Each row is a point on a landscape with many valleys, with its height.
A ball rolls from a point to the lowest of its 2 nearest points, and stops where none of them is lower. Distance is the straight distance between rows; heights are no part of it.
j206: [43,44,-12,17,14,-37,32,-25,-6,1,3,9,-1,12,-42,-37,-34,5,12,-45,20,16,0,47,29,28,-21,43,-37]  h=40.8
j338: [-3,-33,35,-2,5,-49,51,-1,-18,9,16,-62,-37,-25,7,3,30,-47,-35,-11,3,-17,9,39,9,-27,68,1,42]  h=22.4
j638: [17,-7,-8,67,5,-33,25,35,-33,36,-5,-21,-51,0,-11,-62,-40,-47,-30,-29,24,15,51,25,1,-11,6,6,24]  h=23.9
j673: [-27,15,49,-29,9,17,19,-35,-10,24,48,19,2,-50,2,16,-3,24,16,-8,-41,-30,3,45,2,-30,24,34,-7]  h=25.5
j543: [-33,-44,56,-20,-29,35,-13,34,-43,4,43,13,-2,-50,8,-25,3,-45,-33,22,-6,-51,54,-28,-19,-51,25,-17,-6]  h=46.3
j276: [2,24,33,-17,28,43,5,-55,18,17,43,59,26,-24,-24,-18,4,42,55,12,-37,-1,4,50,26,9,4,42,-44]  h=44.1
j29: [-13,-28,7,-28,-6,-5,-9,-21,13,-23,-29,-68,22,17,37,53,59,9,22,38,-1,-2,-43,-24,-13,-21,17,-19,21]  h=30.0
j320: [-25,-32,0,10,-33,-21,25,39,-47,10,10,-26,-15,-25,42,33,15,-46,-70,-5,16,-50,6,-52,-13,-41,12,-2,-2]  h=42.0
j688: [14,17,-38,-10,17,-31,7,-21,26,-11,-39,-33,7,33,10,40,23,11,7,-14,-2,36,-52,25,1,33,-14,-20,13]  h=26.0
j575: [47,-27,-5,-12,20,17,-11,-29,27,-53,-20,-38,40,41,-13,-2,62,4,55,37,34,17,-43,-7,33,28,3,-12,-40]  h=24.5
j293: [41,-8,5,64,38,-33,30,18,-28,-2,10,-11,-39,25,-48,-79,-39,-36,-1,-25,32,25,34,29,25,19,-19,13,-6]  h=30.8
j962: [18,-47,1,-8,6,-5,12,20,-11,-45,15,-3,15,4,-18,-19,2,-4,5,14,38,-26,-11,-36,10,-10,-5,5,-19]  h=19.2
j316: [12,2,-30,-2,-4,-78,64,6,-20,-16,-12,-47,-10,14,17,24,2,-13,-39,-45,29,6,-49,-24,-7,-16,-23,25,-4]  h=66.6
j411: [46,23,28,40,27,-28,19,5,-9,33,-8,-13,-48,10,-38,-43,-25,-43,8,-14,-17,20,38,84,25,27,43,14,8]  h=60.2
j729: [15,42,1,37,11,-8,14,0,-19,60,5,33,-10,-7,-24,-56,-77,17,-13,-40,28,-7,32,32,-2,-6,-40,71,-17]  h=25.8
j929: [41,17,-56,39,-8,-20,-29,7,23,-4,-60,-19,-40,47,0,-5,-1,-9,-7,1,7,33,10,8,14,48,-4,-30,28]  h=34.3
j205: [9,28,-47,-13,-5,-32,6,-1,16,-20,-35,-21,8,29,6,28,-9,25,-11,-28,2,22,-46,1,-6,17,-33,-7,13]  h=20.8
j478: [-12,-28,27,-43,-5,26,-12,-9,18,-37,17,0,34,-5,22,15,44,24,40,54,4,-21,-23,-26,2,-10,16,9,-18]  h=34.0
j512: [17,-34,2,11,2,-11,6,10,2,-29,-11,-34,-22,8,-4,-4,27,-18,4,20,14,-4,5,13,15,1,38,-13,21]  h=20.3
j700: [-41,22,10,-16,-31,13,-13,6,-5,16,12,11,-4,-22,13,29,-21,11,-13,-5,-34,-19,1,-11,-16,-24,6,-6,10]  h=29.7
j522: [-37,11,30,-5,-16,67,-41,-21,25,47,24,71,-8,-29,21,-18,7,16,26,35,-69,0,37,17,-11,-18,32,-7,13]  h=30.7
j183: [-16,-21,65,-53,32,23,4,-69,40,2,26,3,49,-9,-16,24,87,22,42,43,-28,17,-7,1,29,13,43,23,7]  h=47.4
j778: [-48,2,-3,-55,-16,-12,-12,10,8,-13,6,-22,58,-8,39,87,10,30,-16,0,-24,-7,-64,-19,-23,-19,-5,-17,3]  h=24.9
j959: [41,5,12,-13,58,4,11,-47,49,17,-37,-16,-6,42,-30,29,59,-26,29,-1,-22,52,-28,32,20,65,33,-3,0]  h=24.2
j864: [14,8,-45,5,-21,44,-64,14,39,-33,-34,46,7,49,3,-26,-23,38,33,41,14,15,17,-40,2,41,-32,-27,-16]  h=40.3
j168: [-46,-16,3,4,-47,-8,-9,31,-44,26,2,-14,-30,-24,32,24,8,-47,-70,-4,-11,-38,22,-43,-33,-36,33,-15,26]  h=43.6
j585: [-18,-23,59,-48,34,0,31,-65,19,16,14,-34,29,-17,-9,47,84,4,19,33,-30,19,-18,14,22,3,52,20,26]  h=46.4
j144: [7,67,-46,33,-5,-58,2,2,15,40,-41,-8,-32,22,11,17,-48,-7,-34,-54,-14,54,2,33,-10,14,-8,-19,46]  h=49.5
j392: [14,-39,-26,21,-17,37,-60,32,13,-34,-23,15,-13,29,-11,-42,0,0,23,49,23,12,26,-37,0,21,-13,-44,3]  h=51.1
j386: [-17,80,-22,36,-7,-29,-7,6,2,67,-31,15,-16,1,-2,-2,-83,7,-45,-62,-11,25,13,27,-24,-14,-29,14,35]  h=43.3
j467: [18,-17,10,-6,18,-12,14,-29,19,-14,-6,-43,-5,11,-3,24,50,-4,15,20,1,10,-15,30,23,16,41,9,7]  h=16.3
j389: [21,27,-16,21,6,-15,10,-14,15,9,-19,-8,-37,10,-9,5,2,-6,9,-6,-18,21,5,43,16,27,21,-9,15]  h=56.1
j963: [-14,14,20,-36,12,52,-13,-33,24,-5,39,63,31,-22,2,-8,4,50,53,25,-34,-3,-4,9,12,0,-4,22,-37]  h=46.0
j317: [20,33,26,-10,19,28,9,-40,-3,15,40,45,15,-29,-36,-37,-33,39,43,-4,-7,-18,15,59,31,8,-12,46,-44]  h=41.7
j591: [-19,-59,25,-34,-29,2,-8,28,-12,-25,5,-37,12,-16,23,26,41,-25,-12,33,17,-47,-7,-47,-8,-34,28,-15,12]  h=39.6
j805: [-1,8,-23,-47,6,-14,7,-14,12,-50,3,-7,53,21,-1,35,14,42,22,-8,20,-3,-71,-31,-8,16,-48,6,-42]  h=55.1
j248: [-27,-29,-2,-25,-21,-30,20,23,-18,-32,17,-20,38,-14,32,65,27,0,-39,-13,12,-53,-35,-76,-7,-34,-33,9,-24]  h=69.4
j860: [-11,11,-4,-49,15,15,6,-27,29,-38,15,19,47,10,5,31,23,53,43,10,-6,14,-51,0,-1,17,-30,4,-34]  h=52.6
j574: [33,-19,-23,-9,2,7,-19,-19,27,-42,-29,-20,13,39,4,10,35,14,32,32,10,13,-35,-2,14,27,-6,-14,-14]  h=19.0
j323: [5,12,-3,35,13,6,17,23,-46,25,21,27,9,-22,-5,-42,-67,3,-10,-26,41,-27,25,-14,1,-12,-41,50,-45]  h=24.7
j504: [1,45,-54,4,-1,-40,18,8,0,-4,-27,1,16,25,-5,16,-44,29,-22,-48,14,25,-35,-23,-10,22,-50,2,0]  h=11.7
j516: [-38,22,-31,7,-36,40,-75,35,17,-9,-7,60,20,20,7,-6,-35,38,5,11,-1,-13,27,-77,-24,3,-42,-12,-23]  h=40.9
j955: [35,65,2,-6,25,-12,33,-47,7,22,22,23,11,-7,-37,-14,-25,26,33,-45,-5,22,-12,72,28,35,-33,38,-44]  h=45.9
j426: [-32,25,36,-25,41,-12,41,-55,11,44,23,0,26,-31,1,50,19,19,-2,-24,-55,22,-27,69,1,-4,37,16,15]  h=44.5
j435: [18,77,-6,0,26,20,-7,-45,14,36,8,66,26,-9,-28,-8,-53,56,40,-24,-24,19,1,62,12,29,-44,26,-28]  h=50.9
j985: [12,23,10,31,12,39,-26,-22,25,49,-9,48,-23,-3,-15,-22,-10,1,26,21,-47,17,43,51,14,26,23,-10,2]  h=47.3
j360: [16,17,-38,-26,6,-49,40,-2,0,-39,-5,-19,41,22,-2,25,-6,27,-1,-43,35,1,-68,-39,-5,15,-58,25,-31]  h=58.3
j570: [14,61,-25,11,15,-63,34,-29,9,24,-20,-8,-6,8,-2,25,-31,4,-16,-53,-19,45,-30,68,-1,23,-4,3,19]  h=35.1
j460: [-44,-8,56,-18,10,32,8,-36,3,38,37,16,-5,-52,18,20,31,4,8,18,-52,-14,20,40,-6,-34,60,12,15]  h=27.6
j383: [-11,20,-31,34,-54,-1,-39,22,0,37,-48,-17,-70,10,21,1,-11,-32,-50,-2,-22,17,40,3,-26,-3,30,-50,63]  h=43.8
j553: [-2,76,-22,10,5,-57,18,-14,-2,58,-19,0,5,-6,-2,14,-69,8,-32,-61,-19,39,-20,61,-15,-5,-17,15,29]  h=38.9
j839: [-24,27,-44,2,-28,-28,-14,15,12,29,-45,-21,-16,15,31,59,-15,2,-46,-17,-28,30,-36,13,-22,-4,8,-46,51]  h=43.7
j672: [-36,16,-14,10,-42,48,-60,13,15,30,-18,34,-37,1,27,8,-4,3,-5,39,-40,11,38,-5,-28,-3,18,-45,26]  h=39.0
j698: [32,-41,10,-47,16,-17,46,-6,-10,-67,24,-24,56,11,-21,6,29,7,14,-3,64,-36,-49,-36,20,-10,-16,29,-45]  h=22.8
j691: [12,-33,38,28,15,-16,26,23,-38,12,33,-20,-45,-29,-25,-58,-8,-54,-13,-9,1,-13,51,44,12,-20,25,-7,25]  h=25.7
j377: [-22,42,-14,65,-21,-11,-3,43,-51,61,-15,1,-38,-9,30,-18,-60,-30,-62,-37,32,-13,31,-17,-38,-23,-13,29,10]  h=62.6
j705: [-39,-5,50,-44,28,-2,40,-56,15,29,37,-16,18,-42,16,56,49,15,3,7,-37,4,-13,34,7,-21,52,11,23]  h=45.6
j285: [-23,1,-33,-2,-31,-5,-29,14,20,11,-48,-44,-17,18,40,59,19,-2,-32,3,-35,20,-37,-1,-22,-8,18,-55,54]  h=41.8
j486: [40,-19,18,3,39,15,1,-27,33,-5,-25,-25,1,28,-26,10,59,-22,31,40,-6,27,-5,27,27,42,42,-6,-3]  h=20.1
j136: [3,-8,11,-34,22,36,-8,-42,38,-31,14,28,37,8,-2,2,46,31,49,32,-8,18,-29,3,22,18,3,12,-33]  h=50.5
j301: [-5,-34,15,-37,-3,-2,23,13,-12,-38,31,6,36,-15,1,16,6,2,-2,7,25,-50,-13,-50,7,-28,-7,21,-34]  h=14.1
j707: [-32,8,-2,5,-31,-40,23,13,-26,30,-4,-33,-44,-20,24,28,-7,-31,-51,-35,-21,-12,-2,-1,-23,-37,27,-3,46]  h=17.6
j611: [-10,51,-55,16,-17,-40,-7,16,13,22,-50,-7,-16,24,9,36,-42,8,-40,-35,-6,45,-14,1,-21,5,-17,-32,46]  h=46.5
j539: [24,44,-33,-19,9,-20,18,-26,12,-26,2,16,29,13,-24,-5,-25,36,20,-34,18,16,-33,7,13,32,-46,17,-38]  h=43.4
j524: [37,3,-48,15,5,-66,55,3,-17,-18,-17,-34,-14,39,-1,-9,-14,-15,-22,-39,44,28,-30,-11,13,12,-21,35,-15]  h=64.5
j330: [20,6,-37,10,-2,35,-34,6,17,-30,-10,42,2,27,-31,-50,-40,31,31,18,25,6,26,-23,13,32,-28,-12,-31]  h=44.4
j565: [31,-29,-39,7,-8,14,-27,18,10,-48,-24,6,5,37,-25,-33,-9,17,21,21,35,11,-2,-36,10,25,-31,-19,-15]  h=48.1
j606: [-3,45,-4,4,7,-36,43,-9,-31,32,9,14,11,-19,-6,-2,-63,15,-15,-62,10,-10,-12,-2,-4,-12,-44,56,-22]  h=28.5
j898: [-10,-77,60,-9,-8,44,-20,38,-26,-55,29,-9,-16,-26,3,-35,45,-38,6,49,21,-28,44,-35,-18,-32,10,-45,23]  h=41.9
j433: [15,-14,56,29,22,12,5,14,-35,33,39,8,-41,-39,-47,-70,-25,-33,9,-6,-8,-16,63,64,24,-11,6,15,17]  h=27.8
j250: [-10,33,2,-32,30,0,25,-49,26,19,20,28,47,-19,-9,42,5,35,18,-20,-30,35,-49,53,10,16,1,4,-17]  h=41.1
j406: [19,64,-18,34,28,44,-51,-32,36,52,-15,88,-10,16,-17,-23,-37,26,43,-2,-33,37,50,48,12,37,-26,-6,-13]  h=51.4
j117: [-35,-5,40,-11,-10,52,-17,-16,18,31,23,30,-11,-37,20,8,25,0,16,37,-51,-1,19,25,-9,-13,50,-7,15]  h=29.0
j333: [-41,-25,-8,-9,-48,4,-33,35,-10,-12,-6,-8,3,-3,32,40,19,-21,-38,13,-9,-39,-1,-71,-24,-28,-3,-14,5]  h=35.4
j43: [-25,21,29,-19,37,17,8,-54,32,41,12,44,33,-19,-7,30,15,24,16,-11,-64,30,-10,61,6,9,25,7,8]  h=43.2
j595: [3,56,26,-16,8,12,18,-34,-9,45,41,41,11,-39,-26,-8,-45,44,17,-28,-20,-14,-3,65,10,-10,-29,62,-15]  h=37.8
j858: [2,-27,5,43,6,29,-11,35,-35,3,15,15,-28,-9,-24,-68,-26,-26,-10,5,22,-3,60,-17,-4,-10,-11,-25,13]  h=55.8
j178: [27,-44,-3,-40,7,6,0,7,-4,-76,15,-12,60,26,-13,-1,30,15,36,16,54,-30,-48,-56,17,-1,-25,12,-48]  h=27.3
j427: [-43,3,3,-53,-8,-25,9,13,-3,-20,26,-10,52,-20,18,73,6,32,-15,-22,-14,-29,-52,-33,-13,-26,-25,6,-15]  h=21.3
j628: [18,-35,-11,32,-15,-27,7,28,-6,-7,-16,-44,-43,7,-3,-17,13,-41,-28,1,10,2,16,11,7,-4,37,-18,40]  h=23.7
j162: [-1,-21,16,-23,0,72,-51,-1,46,-27,14,69,42,-2,21,-36,41,33,63,81,-22,8,0,-29,11,18,16,-10,-25]  h=49.4
j474: [14,-40,-24,-11,-29,33,-62,18,27,-46,-41,-14,18,40,33,-6,33,12,39,62,3,6,-15,-64,-9,5,-11,-33,-5]  h=32.8
j46: [10,64,-20,47,-6,-60,11,-5,2,56,-32,-11,-43,11,-6,-9,-59,-18,-31,-58,-5,36,26,43,-4,2,-1,9,42]  h=47.5
j212: [-21,9,16,-35,12,67,-37,-27,42,-12,24,85,44,-8,17,-16,22,56,65,53,-44,12,-6,-22,5,16,-4,8,-23]  h=47.7
j444: [23,-30,0,57,19,-32,45,34,-42,-3,13,-27,-42,7,-10,-58,-27,-42,-22,-24,38,11,29,4,11,-7,-7,4,8]  h=27.2
j133: [-14,12,39,-8,38,18,5,-49,33,50,5,27,-7,-15,-13,26,27,-4,11,-11,-72,23,11,58,9,8,50,11,22]  h=44.3
j457: [0,-11,-28,2,-17,-14,-14,5,16,-6,-37,-42,-28,24,22,36,24,-5,-16,9,-12,3,-20,-2,-13,0,21,-24,35]  h=40.0
j408: [4,-12,-47,39,-41,-14,-26,37,1,9,-54,-31,-55,26,10,-12,-7,-25,-43,1,8,14,25,-24,-13,9,14,-38,46]  h=43.5
j924: [4,-30,2,-42,-8,9,-15,2,14,-58,8,-8,41,14,3,14,27,30,34,31,21,-20,-39,-46,2,-4,-18,2,-31]  h=31.1
j273: [-16,29,-5,9,-16,14,-12,-4,4,24,-5,15,-25,-17,3,-5,-28,15,0,-11,-30,-5,20,20,-8,-9,12,-7,20]  h=32.6
j380: [11,-3,-29,-4,2,21,-34,-20,40,-16,-39,4,6,35,18,25,25,23,28,23,-13,38,-22,3,1,29,-12,-23,0]  h=24.1
j375: [-13,39,-24,29,-32,24,-42,4,14,39,-22,33,-36,0,5,-7,-38,5,-6,0,-26,13,43,11,-13,3,8,-29,26]  h=35.8
j418: [19,-50,12,51,12,21,-9,35,-24,-29,8,-5,-56,-3,-32,-69,-4,-40,-1,12,24,1,64,-22,-2,7,-16,-37,21]  h=54.7
j167: [-1,19,-16,36,-3,25,-15,26,-29,18,0,46,16,-2,-10,-37,-68,18,-10,-20,37,-23,28,-40,-9,-3,-44,36,-46]  h=30.1
j305: [-27,-14,-5,41,-19,41,-40,58,-40,18,-1,30,-23,-11,0,-49,-32,-28,-30,8,24,-15,62,-41,-26,-7,-7,-21,-2]  h=57.3
j119: [16,7,37,13,33,28,-6,-34,31,34,2,37,-16,-4,-29,-6,24,-7,28,11,-59,23,28,57,19,25,53,9,4]  h=45.7
j352: [-1,-18,41,-35,38,43,-21,-48,58,-10,8,35,40,12,-18,-5,70,14,54,47,-28,27,-9,4,32,27,31,13,-11]  h=48.8
j131: [23,45,-21,1,26,-69,40,-19,21,13,-28,-39,-10,30,3,45,10,-12,-12,-40,-11,55,-46,69,6,37,8,-7,18]  h=31.7
j184: [-42,-24,32,-7,-41,20,-17,28,-51,31,24,4,-28,-51,20,-12,-2,-54,-56,10,-19,-42,51,-13,-31,-45,36,-17,18]  h=45.2
j938: [32,19,-37,23,16,5,-27,-17,44,4,-51,12,-25,38,3,22,13,-2,17,11,-18,42,-3,22,15,50,-5,-31,12]  h=28.8
j111: [16,-70,-12,28,-14,-27,-2,34,-9,-23,-30,-75,-32,14,5,-9,38,-48,-28,21,23,-1,7,-20,-7,-16,30,-34,47]  h=26.9
j828: [54,24,-17,42,21,-43,30,4,-6,-7,-7,-4,-18,35,-50,-60,-40,-21,5,-36,33,35,16,37,37,37,-16,18,-23]  h=35.2
j321: [40,4,-46,-15,-3,-6,7,-8,14,-51,-10,1,24,35,-26,-17,-1,33,21,-12,42,14,-36,-21,13,39,-41,10,-41]  h=36.9
j810: [45,27,-14,6,42,-36,24,-28,36,15,-42,-36,-17,46,-8,42,42,-22,3,-18,-18,54,-35,51,12,59,17,-5,8]  h=28.2
j391: [13,59,-10,33,7,28,-29,-22,15,57,-9,55,-26,-5,-12,-17,-42,17,19,-6,-35,16,44,61,11,25,-4,5,5]  h=49.2
j709: [11,-52,-1,34,-6,36,-38,38,-8,-35,-6,-7,-39,12,-25,-57,13,-23,9,39,19,9,53,-27,-12,12,-7,-56,21]  h=53.3
j379: [21,-47,47,4,36,5,60,9,-46,-37,56,-3,4,-22,-15,-44,-5,-25,2,-4,43,-44,18,-17,12,-31,-19,9,-31]  h=33.8
j851: [32,-17,-58,46,-20,-18,-22,31,4,-10,-58,-30,-36,45,-8,-27,-9,-21,-19,4,30,29,13,-17,5,30,0,-37,35]  h=39.3
j407: [20,-26,60,23,29,30,8,15,-31,8,53,22,-28,-39,-46,-87,-21,-18,17,-2,11,-34,69,31,17,-16,-25,11,-3]  h=29.8
j272: [-34,-6,-10,-9,-38,11,-22,23,-12,-2,5,15,-3,-9,12,16,-16,-7,-24,-3,-10,-32,11,-58,-18,-19,-5,-7,-3]  h=32.9
j441: [-16,-8,10,-9,-11,-31,24,-3,-5,6,1,-53,-36,-17,15,32,26,-15,-28,-9,-17,-8,-10,20,-6,-26,44,-2,42]  h=20.4
j79: [-23,-1,19,-37,-6,0,12,-7,-9,-18,37,17,23,-33,0,13,-11,18,16,-3,-4,-44,-6,-22,1,-26,0,32,-28]  h=19.1
j101: [13,-55,-12,4,-13,8,-11,39,-16,-42,0,-15,0,11,-1,-17,12,-19,-5,24,30,-14,1,-54,1,-11,-4,-19,3]  h=22.9
j359: [-37,13,-13,16,-53,25,-59,15,-6,39,-17,10,-56,-5,27,7,2,-19,-31,22,-39,8,42,0,-39,-6,40,-47,52]  h=41.2
j937: [-4,-61,-20,-6,-42,21,-60,44,-1,-41,-38,-37,8,29,25,3,37,-20,9,50,14,-15,-9,-73,-20,-18,-1,-47,10]  h=28.9
j55: [32,9,-17,24,4,-46,21,-1,8,-4,-30,-45,-46,30,-11,5,14,-25,-11,-15,1,25,2,43,17,29,29,3,20]  h=57.6
j984: [-16,14,-22,28,-29,-18,6,17,-20,33,-22,-12,-43,-10,11,-8,-31,-35,-46,-28,1,0,25,-16,-19,-22,15,-4,37]  h=12.5
j676: [0,-43,51,3,8,-23,40,4,-32,7,36,-37,-26,-43,-8,-21,14,-48,-21,-6,6,-30,31,36,7,-32,52,-3,27]  h=24.0
j621: [-33,22,-35,32,-21,19,-31,36,-13,-2,-8,51,18,6,6,-1,-47,24,-15,-15,22,-26,20,-74,-19,2,-45,12,-42]  h=36.2
j551: [25,-38,52,27,41,12,48,13,-58,-5,61,8,-20,-34,-29,-78,-21,-28,9,-8,34,-44,49,2,14,-21,-40,17,-22]  h=32.0
j511: [9,-84,-1,7,-15,12,-26,45,-19,-48,-22,-42,-4,16,15,-15,34,-39,-5,40,35,-18,5,-63,-20,-21,-6,-44,18]  h=25.9
j363: [1,38,22,-14,5,-11,27,-18,-22,42,32,28,5,-37,-19,-24,-61,23,-5,-44,0,-26,3,36,5,-21,-35,68,-14]  h=34.1
j143: [19,64,-9,10,19,49,-34,-34,28,36,2,80,10,2,-26,-31,-55,53,44,-5,-17,14,33,44,9,29,-42,18,-30]  h=53.2
j173: [-25,29,-5,-19,-9,-23,18,0,-14,12,8,-1,3,-21,4,27,-30,16,-19,-38,-14,-12,-20,-4,-13,-20,-7,11,2]  h=26.4
j340: [24,-47,33,-12,29,-29,74,7,-39,-41,43,-21,27,-15,-9,-12,10,-22,-13,-7,53,-43,-16,-21,18,-28,-9,21,-26]  h=35.5
j369: [10,-50,26,-47,4,-22,39,2,-10,-56,27,-25,49,-2,6,33,32,-1,0,2,42,-56,-43,-52,7,-28,-5,24,-30]  h=18.5
j605: [6,6,-29,53,-19,-40,24,21,-21,29,-25,-16,-57,12,6,-26,-36,-41,-41,-29,18,27,32,7,-3,-4,17,3,32]  h=18.9
j629: [-44,4,-4,51,-30,31,-35,52,-66,34,1,21,-18,-27,30,-18,-33,-34,-56,5,23,-38,56,-46,-41,-20,-16,-3,-18]  h=58.9
j13: [-18,-75,69,-39,-12,22,-3,30,-15,-45,32,-23,17,-32,16,-1,49,-33,-1,54,28,-51,17,-40,-2,-48,29,-29,13]  h=41.0
j817: [34,10,-55,6,19,-18,-22,-25,32,-12,-71,-47,7,58,20,43,39,-7,13,-2,-6,42,-49,12,4,41,-18,-43,16]  h=30.2
j713: [-39,34,4,-18,-32,68,-69,21,28,2,24,79,33,-7,30,-9,-20,47,36,38,-44,-14,19,-42,-25,3,-17,-13,-20]  h=34.8
j37: [-4,-74,18,6,-19,8,-18,37,-20,-28,-7,-42,-33,-9,6,-14,38,-47,-22,36,20,-15,24,-28,-17,-32,31,-49,41]  h=28.3
j641: [-33,7,2,-48,24,-3,23,-43,28,23,12,-1,59,-11,13,68,28,37,-2,-6,-31,36,-53,40,-3,4,15,3,3]  h=38.8
j134: [13,44,-21,67,4,-4,5,27,-26,49,-17,29,-17,3,-1,-56,-80,2,-24,-43,46,3,33,2,-15,-6,-36,58,-17]  h=32.4
j840: [-21,6,12,-49,34,-31,54,-47,8,-2,25,-40,42,-17,0,68,37,30,-6,-23,-9,18,-66,40,-3,6,16,9,1]  h=36.7
j623: [41,15,10,27,20,-48,43,-4,-2,-2,4,-43,-36,14,-32,-23,0,-32,1,-20,5,21,6,63,31,27,39,16,5]  h=59.0
j473: [19,-41,20,-18,13,-35,51,1,-17,-36,23,-45,9,-5,-13,-8,21,-23,-16,-8,43,-26,-19,-2,17,-21,22,15,0]  h=37.4
j199: [-45,13,48,-58,1,0,25,-23,-13,8,46,8,21,-49,11,36,-8,25,2,-20,-29,-43,-18,11,-9,-39,13,29,-17]  h=23.0
j607: [1,-19,-23,-3,-10,-48,43,24,-23,-21,-1,-37,11,1,31,48,8,-6,-35,-30,31,-28,-38,-59,-8,-22,-26,22,-17]  h=68.1
j160: [13,-11,-50,-10,-26,33,-67,11,38,-37,-48,10,16,56,27,-3,10,27,39,47,-2,14,-14,-52,-6,27,-36,-36,-8]  h=36.3
j221: [-7,-32,-10,-13,-33,-5,-13,20,-2,-19,-19,-34,-16,2,20,26,25,-12,-23,20,2,-21,-14,-38,-16,-25,16,-15,23]  h=37.9
j879: [-31,-46,41,-17,-24,-21,41,23,-39,-8,25,-22,4,-41,37,39,23,-42,-55,-4,10,-68,-1,-44,-10,-53,25,2,-10]  h=40.5
j6: [-33,-14,-2,-43,-3,2,-19,-2,20,-12,-18,-35,40,12,43,63,36,22,7,23,-18,7,-59,-20,-21,-11,-3,-21,14]  h=27.9
j174: [-47,30,-6,-52,-8,-15,4,4,6,-8,29,23,70,-29,10,68,-25,46,-5,-24,-25,-11,-54,-11,-13,-10,-24,8,-32]  h=26.1
j737: [-44,13,2,-2,-41,57,-74,35,2,-4,25,67,24,-13,9,-27,-26,26,17,28,-8,-31,38,-63,-16,-5,-21,-2,-33]  h=37.7
j903: [35,20,-46,-5,5,-66,54,-12,3,-36,-9,-28,12,32,-15,1,-12,6,-7,-50,46,27,-57,-3,10,25,-44,32,-24]  h=61.8
j356: [-25,-67,33,1,-26,40,-34,58,-41,-21,20,0,-25,-23,7,-34,27,-55,-29,43,6,-24,65,-52,-31,-32,9,-49,21]  h=42.9
j956: [56,-20,-27,-18,14,0,-2,-15,16,-69,-13,-37,37,44,-24,-18,35,14,41,10,56,6,-48,-20,33,28,-30,2,-44]  h=29.9
j721: [-41,26,22,-24,-17,72,-56,-4,29,24,30,76,19,-24,32,-6,-3,36,42,42,-65,-2,11,-16,-17,-10,5,-9,-8]  h=32.7
j458: [4,-24,9,5,4,57,-44,0,33,-22,9,47,11,7,0,-35,28,17,49,71,-12,15,16,1,18,23,18,-20,-12]  h=51.2
j484: [-17,50,-22,2,-7,-33,14,6,-11,28,-6,7,12,-4,1,18,-58,19,-26,-54,-10,10,-15,-9,-16,-6,-35,14,10]  h=21.8
j277: [-2,-39,25,-21,-2,-27,47,15,-26,-14,19,-35,2,-26,8,17,15,-28,-30,-9,24,-45,-7,-27,-2,-37,24,14,-1]  h=39.1
j306: [3,-4,14,-50,25,-21,41,-50,9,-25,10,-50,41,1,2,55,62,23,17,0,17,0,-57,14,11,8,5,16,-3]  h=34.6
j429: [12,-32,20,18,18,39,-18,-8,27,-11,1,14,-9,2,-13,-19,36,-11,31,52,-13,15,26,29,21,17,42,-14,-9]  h=53.0
j927: [-36,36,-14,58,-27,23,-30,48,-41,50,-13,29,-19,-13,23,-17,-56,-16,-55,-21,25,-30,39,-37,-40,-18,-21,18,-13]  h=60.6
j209: [12,11,18,41,22,4,25,29,-53,56,34,23,-15,-25,-15,-66,-68,-7,-24,-24,43,-13,40,27,2,-21,-38,57,-18]  h=19.3
j455: [22,0,-7,22,10,14,-11,-9,12,-6,-1,4,-18,14,-23,-16,9,-3,23,26,-9,10,15,34,25,26,23,-9,-5]  h=54.5
j469: [8,-26,12,-43,15,-22,19,-47,9,-37,-19,-85,47,19,18,54,78,10,31,20,24,5,-55,-14,5,-2,8,-7,1]  h=32.3
j633: [15,63,-14,-9,9,-6,20,-36,6,0,10,35,19,-5,-24,-9,-44,43,24,-36,-4,17,-21,39,9,23,-44,26,-31]  h=47.6

Two balls start at each pair of points below. Name the first point that both come to, or write none.
j955 / j903 => none
j629 / j737 => j301
j713 / j864 => j301

Call two points neighbours if one is among the 2 nearest of the other. Go from one point of each pair to the other, from neighbour to neighbour, staying as low as possible. Name the highest point that can't be avoided.
j700 / j427 => j136
j984 / j574 => j543
j209 / j301 => j516
j301 / j467 => j37

For each start below, name the point where the ball stops.
j927 => j301
j46 => j467
j168 => j984
